Points on a hilly landscape, in no order, each with its height.
From any point a climber takes the steepest step (rise divided by distance) to one of its 2 nearest points. It stops when none of these is higher. Distance is the straight distance between rows; heights are no part of it.
Q152: 18 6 -24 26 -14 23 32 40 31 33 -44 -3 -47 -9 14 41 8 14 63 -49 -63 17 -7 7  height 14.5
Q22: 8 -20 9 40 -34 -46 35 23 48 3 31 16 -77 10 30 9 18 1 1 -11 -36 40 4 0  height 71.4
Q544: -48 36 6 -18 -77 -10 -36 3 3 7 25 22 41 76 -68 -52 -28 2 -20 44 52 12 12 -7  height 36.8
Q28: -3 52 -5 -14 -2 11 10 -12 -4 -38 45 15 -62 -1 67 -18 31 -18 46 9 46 4 26 21  height 40.1
Q56: 15 3 41 29 -4 -44 12 47 -22 7 -10 5 -52 18 -26 28 37 -6 23 -51 -31 19 -42 -37  height 54.7
Q905: -19 22 0 -34 35 -21 1 -33 -6 32 25 -15 54 -11 -29 4 -35 39 -92 65 0 -12 -24 32  height 58.6
Q262: -13 6 -6 11 -8 40 -24 -16 -14 25 9 -6 -5 -36 -3 5 -17 10 -88 61 15 -77 -24 -11  height 70.7
Q266: 0 13 -16 -21 33 -24 11 -10 -38 -2 -65 14 75 -41 -16 15 -38 41 84 -19 -52 23 -43 12  height 17.7
Q954: -35 19 9 19 8 50 -6 -47 -5 36 27 -24 8 -2 -31 3 -9 -51 -75 -30 14 -65 -8 22  height 27.2
Q805: -25 3 -36 -24 -12 33 -13 24 10 10 58 2 -60 9 -8 14 -20 8 26 17 -9 19 29 -30  height 22.7
Q975: -49 39 21 -10 30 28 -9 30 22 19 18 21 -6 53 -24 -22 31 -47 -45 31 4 -14 -4 -10  height 27.1
Q895: -8 -14 17 12 37 12 -29 -12 -9 12 -32 -8 19 -34 -11 -7 9 -9 -62 38 5 -46 15 -15  height 66.2
Q43: -42 -22 -21 -8 -33 -25 -12 7 48 14 -19 -17 1 63 64 -17 2 -37 -22 19 37 -12 46 44  height 42.4
Q74: -14 -21 38 15 -1 -15 -1 42 9 -3 4 -24 -36 61 9 27 27 -31 10 -42 -8 60 -12 -14  height 46.3
Q344: 22 21 17 20 39 57 10 -49 -25 0 9 -14 -1 -66 19 10 -18 -1 20 -31 3 -40 -33 -19  height 34.8
Q267: 17 -55 -12 4 9 1 -20 20 13 -20 13 -38 -25 -4 -31 42 -18 -6 9 -62 -25 -62 -11 -44  height 16.7
Q635: -40 -22 44 -11 17 8 -1 37 15 12 -48 -6 -5 51 18 26 30 -12 -16 -18 13 69 26 5  height 38.7
Q770: 10 5 11 24 26 -25 36 -8 -11 -8 -71 34 40 -45 -34 36 -4 34 32 -27 -71 45 -60 23  height 17.0
Q438: 3 1 13 1 52 -30 4 -9 39 17 -15 11 0 19 20 -2 7 14 -40 -1 -27 30 57 9  height 27.0
Q166: -6 -18 -31 -17 -77 -9 -7 -4 -12 -3 -31 28 -11 35 26 -50 40 -4 -22 27 60 35 63 32  height 50.6
Q813: -4 18 27 -18 74 -17 -38 -42 -63 8 -52 -16 59 -13 -16 24 -20 -2 -64 -20 3 6 -17 17  height 32.8
Q858: -34 36 31 15 -68 27 -30 42 6 -12 -3 15 -2 38 -13 -27 22 1 -57 19 45 -51 -16 15  height 63.0
Q140: -35 22 16 26 42 65 24 -51 -18 9 -21 30 30 -44 35 -29 -15 43 72 3 13 -13 -27 -34  height 30.8
Q801: -11 -28 -36 -11 -57 -46 33 -51 -15 4 1 37 -9 70 -5 -56 23 -13 -30 11 62 72 53 30  height 42.5
Q719: -3 -24 34 30 2 -8 -7 -53 -66 17 -3 -63 54 -54 -11 26 -14 -4 -50 20 12 -32 -19 -8  height 69.6
Q701: 18 29 -9 -51 -13 20 -53 1 -28 5 27 -12 8 19 9 -26 -31 15 -23 37 0 0 -14 -37  height 27.5
Q762: -2 13 -5 21 -49 18 -2 -40 -31 7 -47 7 12 -23 20 -19 -5 3 85 -15 17 44 48 21  height 67.1
Q496: -15 10 -18 -28 -18 -14 30 3 16 -28 41 1 -60 26 46 -21 47 -10 7 25 27 57 38 23  height 32.6
Q226: 23 -24 -13 26 -5 32 -13 20 -16 4 -16 -4 -31 -49 2 33 -43 21 33 -25 -19 -50 -15 -54  height 18.2
Q205: 16 -36 20 5 4 -43 46 2 30 -26 -16 -30 13 12 58 17 40 -36 53 -42 11 30 15 56  height 35.6
Q602: -45 -9 -26 -24 5 -14 0 -4 5 -10 27 -15 -52 -1 -5 -5 12 27 43 9 14 29 57 5  height 26.3
Q99: 14 -17 -3 -3 33 17 14 17 -30 5 32 19 -35 -56 -6 46 -68 13 -8 -8 -24 -41 -31 -77  height 19.2
Q833: -21 40 -3 -5 -6 47 -1 24 65 33 16 17 24 46 -25 -32 21 -21 -84 15 3 -34 -30 23  height 24.6
Q281: 1 -12 4 -21 1 -54 -16 6 -62 19 32 -52 19 -1 -31 14 -42 14 22 13 -19 -4 4 -55  height 45.5
Q979: -39 0 9 -3 -24 -1 -48 9 14 -19 47 -2 2 62 -42 -25 -34 -20 -13 45 30 4 5 -53  height 34.0
Q61: 35 -9 47 6 -8 9 -9 6 3 -23 -4 1 25 13 9 8 36 -6 8 -40 33 33 21 29  height 47.8
Q379: 5 3 20 5 -9 28 -22 3 41 8 7 -2 46 49 -48 -22 -28 1 -86 16 -3 5 -51 -6  height 22.9
Q483: -13 -58 -13 -8 -2 -66 31 13 46 -9 -19 -24 6 28 40 -4 19 -26 11 5 4 24 50 41  height 35.2
Q991: 13 -47 8 0 37 -21 -5 -3 -35 1 -33 -7 24 -58 -33 7 6 45 -9 26 2 -9 12 -33  height 61.2
Q806: 15 -9 -2 52 -20 6 26 7 51 -17 3 -2 -54 -6 83 4 24 -19 -13 10 -8 12 13 15  height 59.9
Q202: 43 -17 -2 -35 9 -89 17 7 -70 37 -5 -9 22 -32 -11 6 -31 37 32 -3 -25 -7 -23 -40  height 48.6
Q157: -33 22 52 -19 32 -8 -33 -8 5 12 40 -7 31 45 -37 -27 -9 -4 -60 36 28 -27 1 -37  height 30.9
Q661: -34 30 -7 -5 -89 -10 -13 32 15 -19 -14 19 -28 67 30 -51 22 23 -30 -2 78 -21 8 41  height 56.8
Q77: 9 2 24 -5 82 -37 14 -51 -66 10 -40 -41 53 -48 -7 30 -31 -1 -22 -55 -17 -8 -45 -4  height 29.4
Q526: 46 7 -37 22 4 33 -19 -7 31 -1 19 2 -33 -6 4 -13 -19 0 -30 19 -67 0 -8 -13  height 19.0
Q305: 14 -34 -25 -8 19 -67 10 -12 60 15 37 1 28 47 -30 -28 -9 -12 5 11 -30 -13 20 -12  height 35.0
Q156: -45 80 -3 14 -21 25 10 3 63 0 35 14 -38 59 24 -30 4 20 -43 34 41 2 -21 36  height 39.6
Q861: 8 -7 -6 -22 1 20 -50 -9 26 -3 1 -20 41 49 -23 9 -15 23 -51 5 -17 -5 -6 31  height 21.0
Q326: 17 6 -2 -23 -11 27 -17 27 -16 -46 54 -32 1 -9 -34 -4 51 -4 -5 40 -12 26 -24 2  height 35.4
Q902: 10 10 20 43 29 6 3 -33 -28 5 -61 9 32 -52 -4 34 -19 35 -10 -2 -47 42 -11 36  height 19.3
Q365: 12 0 -20 18 27 37 5 -4 37 3 30 3 -26 1 0 -15 14 -59 -68 -13 -29 -24 -25 -7  height 21.3
Q98: 26 10 -43 11 12 5 -3 17 10 6 -36 -18 -25 0 10 12 9 -16 3 -16 -94 22 -7 18  height 16.8
Q385: 3 38 15 -4 -15 44 -26 -14 -13 -10 40 4 -30 -26 28 -14 11 3 14 19 25 -20 28 19  height 47.3
Q533: -22 -10 37 29 -50 33 -28 25 19 -29 -7 41 -34 7 30 11 22 8 -39 19 64 -46 8 -8  height 69.9
Q5: 47 -31 -30 -20 50 -58 28 -4 -26 13 -33 -20 29 -60 -19 13 -19 25 38 -25 -42 -50 -18 -8  height 52.1
Q619: -20 -20 15 -21 -23 -58 14 -13 -22 -55 -28 -33 -5 16 43 5 35 -35 57 -19 32 61 29 56  height 27.3
Q732: 11 -7 -20 45 -20 -3 10 -15 -25 -9 -66 14 42 -53 -5 -32 11 23 103 1 -14 6 10 -21  height 76.9
Q38: -5 -22 -10 -4 -49 33 16 15 -24 -5 -13 24 1 -13 26 -12 40 -21 78 -32 59 32 43 12  height 56.0
Q989: 28 2 -29 -49 17 -6 -10 -14 31 -3 56 -19 37 23 -25 -45 -42 35 -25 60 -4 13 -25 -43  height 29.6
Q209: 3 14 3 -17 19 -64 -36 -30 -80 15 -5 -28 57 -11 -4 7 -46 0 15 12 -17 17 27 4  height 41.6
Q856: -5 -7 -49 -59 -21 -8 -20 4 33 -1 20 9 47 70 -36 -22 -9 -6 -4 36 8 48 31 34  height 16.6
Q884: 12 13 24 -10 53 -52 -52 -30 -48 -37 -26 0 47 -2 -2 29 -46 -1 -34 6 -27 13 5 46  height 36.9
Q763: -11 -27 -19 -40 0 -19 -9 -1 -17 5 -9 -8 -1 -20 -38 14 -36 46 48 2 -1 11 52 19  height 22.6
Q572: -9 -11 -14 22 3 28 -1 -25 -61 9 3 -50 -4 -69 -14 21 -29 -18 -48 44 -13 -48 -44 -28  height 74.5
Q974: -12 -5 29 47 55 9 25 -14 14 9 -61 1 1 -18 12 21 32 27 -14 6 -19 36 32 26  height 22.5
Q903: -31 -34 0 8 -21 -40 41 66 13 -23 14 7 -61 15 19 40 34 -42 68 -44 3 -32 10 -23  height 7.9
Q941: -11 -18 -31 -18 -48 -40 73 59 11 5 0 24 -99 5 32 54 0 -26 97 -61 26 -18 -13 -10  height 10.9
Q243: 38 -5 -1 -10 12 -20 22 32 -12 -21 -2 11 -13 -31 0 -19 49 -10 63 -25 -11 1 7 -8  height 68.3
Q334: -15 28 24 -13 10 3 -20 -5 34 6 -32 16 -8 60 37 3 3 27 -29 -7 18 58 46 37  height 32.3
Q33: 12 26 -15 4 46 61 26 17 -43 42 -39 7 24 -54 -13 1 2 -10 42 -39 -36 17 -37 -53  height 26.4
Q923: 34 -33 -34 4 22 -41 3 -10 54 -27 16 -3 -16 -4 16 -29 29 -4 -9 14 -31 -36 23 -2  height 40.4
Q50: 40 7 15 25 -40 -41 30 21 -10 15 12 8 -67 -5 -24 13 14 38 31 -22 -57 45 -22 -11  height 61.4
Q521: 24 10 27 43 9 17 14 13 -44 30 46 29 -23 -56 -11 11 6 -28 2 -20 -44 -8 -9 -42  height 27.4
Q216: 4 -8 -18 2 -9 7 19 -16 70 -19 51 13 -33 16 52 -22 22 -16 -3 14 12 -49 23 31  height 48.7
Q901: 24 -11 34 2 46 13 27 -29 -44 15 3 -44 14 -42 -26 28 -8 11 -6 -50 -9 -12 -37 -26  height 31.4
Q183: 19 -23 -33 -11 31 -41 -1 -15 65 -3 32 0 63 25 -46 -20 -61 3 -19 61 -44 15 -25 5  height 31.6
Q582: -55 -6 2 10 -69 -33 27 1 54 -3 -4 -1 -27 76 26 -40 3 -6 -30 45 71 10 13 63  height 49.7
Q317: 13 39 21 27 19 62 -24 -32 -25 -20 13 15 -7 -19 41 4 15 -30 0 -18 34 -77 -3 1  height 40.0
Q820: 32 -10 42 26 -19 29 1 10 -24 -8 15 23 26 -34 14 -13 29 -2 55 -24 30 3 19 -13  height 57.0
Q995: 2 -10 -24 -9 13 50 -2 26 21 7 80 18 -32 -23 -3 28 -38 15 -17 42 -18 -21 -9 -57  height 20.5
Q607: -2 37 -8 25 19 40 -13 -29 11 6 -11 16 -12 -10 7 -28 20 -65 -88 -46 15 -72 -16 12  height 24.1
Q972: 9 -8 -23 -77 -15 10 -43 18 22 -2 9 0 86 36 -34 9 -45 41 -35 33 6 11 -4 46  height 18.9
Q201: 25 -44 -20 -23 66 -41 10 19 11 -23 -18 -13 13 -40 -42 20 23 15 1 -15 -32 -24 -10 -15  height 56.3
Q691: 39 -13 -17 -39 22 2 -8 -7 -16 -1 -35 12 46 -37 -8 13 -16 46 58 -25 -8 17 19 22  height 20.1
Q547: -5 3 7 -1 26 -17 -14 -58 -34 47 16 -57 52 -13 15 32 -45 9 -79 24 21 -43 -27 4  height 64.0
Q299: 14 10 -34 28 -69 -2 29 40 18 32 -18 29 -82 1 17 36 -22 2 97 -51 -21 -1 -8 -15  height 12.8
Q945: -4 -4 0 -8 5 -2 48 35 17 -17 -21 34 -42 -30 6 13 34 19 108 -61 7 8 -24 -20  height 57.5
Q868: -27 8 24 35 30 21 -17 -36 15 -3 27 -19 -11 9 14 19 3 -36 -14 -21 3 -50 25 12  height 32.7
Q247: -19 37 -14 -7 -45 -45 -22 -20 34 -24 5 34 59 74 -45 -64 -28 -6 -17 47 47 19 -12 50  height 39.9
Q270: 10 47 14 -23 7 40 -11 -11 -64 20 -12 -18 34 -49 -24 20 -6 27 -43 47 -15 26 -30 48  height 22.0
Q744: 22 -15 -11 38 -37 -34 13 9 -20 27 -56 17 -7 -33 -17 -4 -5 18 90 -13 -34 -35 -14 -33  height 70.9
Q524: -30 39 -9 21 48 84 45 -29 -14 29 -24 24 42 -56 12 -18 -20 0 54 -33 -22 -12 -67 -70  height 28.3
Q161: -6 -6 -15 -19 35 48 13 53 4 -20 -3 0 -38 -9 -3 36 10 -10 59 -61 13 -11 -14 -26  height 50.2
Q817: 33 -50 -13 2 -71 -16 -27 -6 18 -7 -9 26 6 26 22 -24 6 -4 -4 4 2 43 63 14  height 43.3
Q655: -27 33 -7 -13 -23 -6 -8 -17 77 -17 7 16 -3 76 -7 -49 -10 3 -23 47 62 7 5 25  height 43.9
Q870: 21 56 -2 -11 27 70 -6 2 -59 24 -10 -19 16 -33 -20 13 -8 -5 -14 -14 -17 27 -40 -5  height 24.2
Q566: 25 -3 37 -15 10 23 -19 5 -22 -45 -6 -15 42 -15 -40 12 50 14 -22 2 14 33 -16 29  height 40.3
Q562: -27 -34 4 8 -58 12 -3 14 9 -17 -31 28 -51 9 78 -27 23 -7 -26 32 73 8 42 -11  height 60.1
Q375: -3 -25 -16 1 -25 -20 13 32 28 -38 64 16 -54 24 23 14 -9 -51 33 -17 -8 -30 7 -46  height 4.6
Q27: 12 -7 33 18 -9 30 1 24 -8 -12 43 2 -13 -26 -34 10 54 -21 -18 0 -34 -2 -5 -15  height 31.2

Call two points neighbours if one is among the 2 nearest of the other. Go from one point of each pair to the other, from neighbour to neighbour, staying as high as possible. Name the lowest point that can't be avoided.
Q385 / Q572 -> Q77
Q205 / Q533 -> Q483
Q820 / Q732 -> Q38

For each start below, name the point where the climber stops.
Q770 -> Q22
Q209 -> Q572
Q989 -> Q22
